Each scene shows the same named points in several views. A view is turned or mirrored, and shifted as a whole, has a little noise and may leave points out.

Scene 1
View 1
Gapib: [ -7.9   8.9  -8.9  20.0  11.8   7.0   2.6  17.4 -20.2  -9.6  15.2  -9.3
  -7.8   9.5  -4.9 -11.6  15.7   7.8  -4.9  -5.3 -11.2]
zaka: [ -2.9  -2.8 -33.3  26.8  21.6   8.5   5.5  11.2   2.0  -7.8  26.0   4.3
 -18.6  -5.1 -29.1 -22.8  21.8   4.1  -6.0  -3.7  -4.2]
lodiz: [ 12.6  15.2 -14.2  12.1  16.0  13.9  -7.1  -5.6 -10.9 -11.8  25.4  17.5
 -20.6   0.8 -14.9 -19.3  16.6   5.3   5.1  -3.3 -16.1]
gita: [ 15.4  16.0 -28.7  32.7  25.7  20.9   6.5  -3.0  -7.6  -1.9  10.7   2.0
 -15.6   0.2 -34.2 -14.8  25.5  10.9 -11.5 -15.0 -16.9]
defoz: [  7.5  14.4 -12.7  24.6  12.5  19.6   0.2   6.0 -24.2  -6.4   6.6  -7.8
  -4.2   8.3 -18.9 -10.6  14.5  13.2  -6.7 -14.7 -17.0]
dida: [-17.4   3.7  -5.0  19.7   8.3   7.0   5.5  25.3 -25.6  -6.5   0.7 -23.0
   4.5  10.5  -5.3  -4.7  13.6  11.6  -8.7  -9.0  -8.7]
nife: [-20.2   7.4 -17.9  21.0  25.8   7.3  11.4  12.4  -6.0   0.4  -1.7 -10.2
  -3.3  -4.3 -16.2  -6.8  23.0  10.3 -10.3  -6.5  -7.5]
ferum: [-31.6  -4.5  -7.8   2.6  15.4   0.1   2.7  17.1  -8.1  -2.1   4.6  -9.5
  -0.3  -7.4  -6.6 -10.6  11.2   6.3   0.4   4.5  -1.1]
refi: [ 11.6  12.7 -19.3  27.2  18.9  21.1   1.6   3.1 -17.8  -5.2   7.5  -2.6
  -7.8   3.2 -28.1 -12.0  17.9  11.3  -7.4 -14.2 -15.4]
Kap: [  2.7   0.2  -2.3  -8.7  15.1  22.8 -14.0 -11.7 -10.3   4.5  -6.7  11.8
   2.9 -18.2 -33.9 -10.9  -1.1  12.0  14.5   4.2 -18.1]
Ribu: [-11.7  -1.7 -15.4   8.2  17.6  11.7   0.6   7.1  -6.4   1.2   2.8  -1.0
  -1.8  -9.8 -26.1 -11.9  13.0   9.7  -0.9  -0.2  -7.1]
dase: [-14.2  15.4 -23.3  34.4  22.0   0.3  15.1  20.1  -9.6  -9.3  18.5 -14.1
 -17.1  10.6   1.0 -12.2  32.7   6.2 -18.0 -10.6  -7.1]
Samem: [-23.5  -6.4 -14.4   1.1  17.9  -0.8  -1.1  10.1   0.3  -5.7  18.5   7.4
 -13.0 -10.6  -8.9 -17.9  14.2   3.0   5.5   9.6  -1.7]
gisad: [  5.5   2.9 -19.4  20.1  17.4  25.4   0.9   3.5 -14.1   5.8  -8.6  -5.4
   5.1  -8.1 -44.0 -10.3  10.9  16.3  -4.5 -11.6 -14.6]
View 2
gisad: [  5.0 -13.9  29.5   1.7 -19.5  -3.0  17.9  20.0 -15.5  -4.3  -7.7   4.4
  12.3  -8.4 -11.4   5.7   9.9   2.8  23.4   7.2  20.9]
lodiz: [ 20.8 -11.8  10.1 -17.0  -1.3  -8.3  11.3  26.5 -17.7  -0.7 -19.4  -8.3
  -3.1 -10.1  17.7   9.9  17.2 -32.1  39.2  -4.8  15.6]
Gapib: [  7.5  -1.1  13.6 -13.1 -12.1 -18.5   7.1  16.4 -13.3  -0.5 -16.9   2.8
 -15.8 -11.5   7.3 -14.6  18.3  -7.6  33.3 -13.2   0.1]
refi: [ 10.2 -10.8  24.3 -10.2 -15.5  -5.9   9.0  21.1 -19.7  -0.5 -15.5   1.8
   8.3  -8.2  -1.1   4.2  15.3  -8.4  26.0  -3.5  21.8]
dase: [  6.1   4.5  15.7 -26.4 -16.6 -21.6  -4.5   7.1 -25.6   6.7 -23.6  11.0
  -8.9  -9.0   2.8 -16.7  23.9  -3.6  25.6 -33.6  11.3]
nife: [  3.4   0.4  15.2  -9.2 -17.8 -15.1  14.5   3.7 -18.0   2.0 -20.4   6.2
   6.9  -6.1 -11.1  -7.0  10.3  -1.9  22.6 -19.6  10.1]
Ribu: [  5.8  -7.9  13.2  -5.9  -7.4 -11.5  25.0   8.9 -12.3   0.4 -18.5   2.4
   8.7  -7.9  -4.7   6.8   4.6  -6.9  24.5  -5.7   9.7]
ferum: [ -0.4   2.2   1.8  -7.6  -4.6 -23.1  29.8  -1.2  -7.1   2.5 -24.2   4.0
  -4.2  -8.5  -5.1  -6.3   1.9  -2.2  26.9 -16.3 -10.4]
Kap: [ 11.9 -15.9  10.1  11.3  -5.3  -4.0  38.3  18.8  -2.3  -8.0 -11.9 -13.8
  11.0  -6.1  -5.7  18.1  -3.8 -22.7  35.6  17.7   4.9]
gita: [ 17.4 -14.2  32.1 -14.5 -20.4   2.1  -0.8  31.3 -28.1  -1.2 -12.1  -1.9
  11.6  -8.6   2.5   9.0  22.7 -18.1  29.9  -2.4  37.6]
zaka: [  8.3 -16.3  17.0 -29.4   2.0  -8.0  11.7  14.2 -20.7   9.7 -26.7  11.1
   6.4 -13.6  12.3  15.1  16.0  -3.4  20.0 -17.6  23.4]
Samem: [  6.0  -9.1  -0.2 -16.5   6.9 -15.3  32.2   0.9 -10.6   4.1 -28.7   1.8
   6.2  -9.4   5.7  16.4   1.1 -10.7  24.4 -15.1   2.7]
defoz: [  9.0  -7.0  26.0  -7.8 -18.7  -9.8   5.4  25.7 -15.9  -4.3  -8.2  -0.3
  -6.5 -10.2   1.6  -8.2  21.0  -7.5  34.2  -1.6  12.4]
View 3
Gapib: [ -2.9  28.4   6.0 -14.1  18.2  -2.8   0.5  -4.2  -7.6  15.5 -16.3  -2.8
   5.1 -18.4  -1.6  -1.8  14.2  11.3   0.2  16.0  -2.0]
zaka: [  3.3  -0.8   1.9 -13.4   7.5  -5.9   0.0  -6.8 -14.1  10.8 -11.7   3.6
  -9.3  11.1  11.7 -16.1  31.5   7.6   9.6   4.7  24.8]
Ribu: [ -8.9   7.4   0.1  -4.6   0.6  -5.1  -6.3  -1.6 -18.2  11.3  -7.8  -1.5
  -5.1  -1.1   6.3   0.7   3.2   4.6   4.7   4.3  12.9]
dase: [  3.3  35.6   3.6  -9.5  23.2   6.6   6.3  -5.8   0.6   4.1 -24.2   0.2
   3.9  -7.8   8.3   0.5  37.5  20.0  -5.7  13.4   4.4]
dida: [-10.3  31.4   4.6 -15.4  14.2   4.2 -11.8   3.5 -12.5   6.3 -17.4   2.0
   7.6 -24.0   1.9   6.1   8.0  10.0  -9.6  15.3  -9.1]
defoz: [ -1.2  13.7   7.1 -15.6  14.8   0.4  -1.0 -11.6 -20.0  18.9 -23.4  -3.8
  -5.8 -28.1   0.7  -8.0   6.2  16.6   0.5  14.1  10.9]
Kap: [-11.6  -4.0   0.9  -0.2  -9.0 -16.3  -2.3  -5.2 -28.1  29.7   1.1  -9.7
 -12.4  -7.6  -2.2  -0.4 -29.2   1.3  13.5   2.4  19.0]
Samem: [ -5.6  21.3   1.0  -0.2   1.8 -14.7   4.8   3.9   0.7  17.0   4.7  -4.7
   4.1  16.2   2.0   0.6  11.2  -2.2  12.3   7.7   1.6]
ferum: [-15.6  26.7   1.6  -1.5   3.4  -5.3  -7.6   9.3  -4.7   6.8   0.2  -2.8
   6.9   3.9   4.1  13.6   4.3  -1.4   0.4   8.0  -6.3]
lodiz: [  7.9  12.4   7.2  -7.5  11.5 -16.1  16.8 -17.9  -6.9  34.4 -11.7  -8.8
  -9.9  -8.5  -6.2 -16.1  10.7  10.8  17.4  12.3  16.8]
gisad: [ -7.3  -5.4   2.6 -13.8   1.9   2.4 -14.0  -6.5 -32.8  10.3 -18.4   0.9
 -11.6 -16.5   9.6  -3.9  -2.4  11.7  -0.3   3.8  23.5]
View 4
zaka: [-20.7   2.7   3.5 -19.7  -7.6 -13.1  -0.1  -6.3  15.2 -21.3  14.2   3.8
  -7.0   1.5   5.5  32.7  -4.6   1.3  -4.8  -2.1 -14.1]
dase: [ -6.6  -7.8 -21.8 -14.8   8.5  -9.2   3.3 -16.5  13.0  -8.7   9.2  15.9
   3.9  16.0  13.6  14.5 -13.2  12.0  14.7  -2.7 -12.1]
lodiz: [ -3.5  13.8 -12.9  -8.9  -2.8 -18.4   0.7   3.7  10.8 -10.8  16.1 -21.7
  -7.7  -3.7   0.8  17.9 -13.8  -6.0 -19.1 -10.9  -4.8]
dida: [ -1.9 -11.2  -7.8 -10.0  17.9   9.7  -1.7  -8.1   4.8  15.3   3.0   7.4
  23.6  16.4  13.5  17.5  -3.2  15.6   2.5 -14.7  -3.4]
Gapib: [  0.2   0.2 -22.6  -7.2  10.4  -6.0  -0.3  -5.4   8.2   0.4  11.5  -3.9
   6.3   9.4   6.7  11.5 -15.3   7.9   0.0 -11.6  -5.9]
nife: [-12.5 -10.5  -3.1 -23.1   4.0  -6.6  11.8 -10.8  10.3   2.6  -1.0   7.5
  11.4   8.8  15.5  16.5   5.5   1.9   4.6 -15.2  -6.7]
Samem: [-22.3   0.9   5.7 -11.3   5.1  12.0   1.3  -3.2   9.8 -13.9   5.0   5.7
  -6.2  -3.7  -4.1   4.8   2.4  -3.5 -12.8 -16.7  -3.2]
ferum: [-16.0  -7.9   5.8 -12.4  12.0  17.9   3.0  -6.7   7.1   2.8  -2.2  10.8
  10.1   4.7   2.5   4.1   7.5   2.4  -5.6 -21.7   0.0]
gita: [ -4.5   1.9  -9.7 -25.7 -10.1 -36.5   7.6  -4.8  11.6  -2.8  14.3 -15.7
   4.2   5.3  19.4  40.3  -8.8  -1.0  -3.4  -3.0 -13.9]
Ribu: [-15.3  -4.5   8.8 -21.4   1.0  -4.9   5.0  -2.4   9.7   2.9   2.6  -4.4
   8.4   0.7  10.9  21.8   8.6  -3.7 -11.7 -18.6  -3.8]
refi: [ -7.0  -1.4  -1.6 -21.3  -3.4 -22.1   5.9  -4.3  10.0   3.1   8.7 -13.0
   9.1   4.0  16.7  33.3  -2.7  -0.7  -7.8  -9.8  -9.8]

In a view up to two points have been moved. Name them for each view, in the order of its rows, or write none.
view 1: refi
view 2: gita, Samem
view 3: zaka
view 4: Gapib
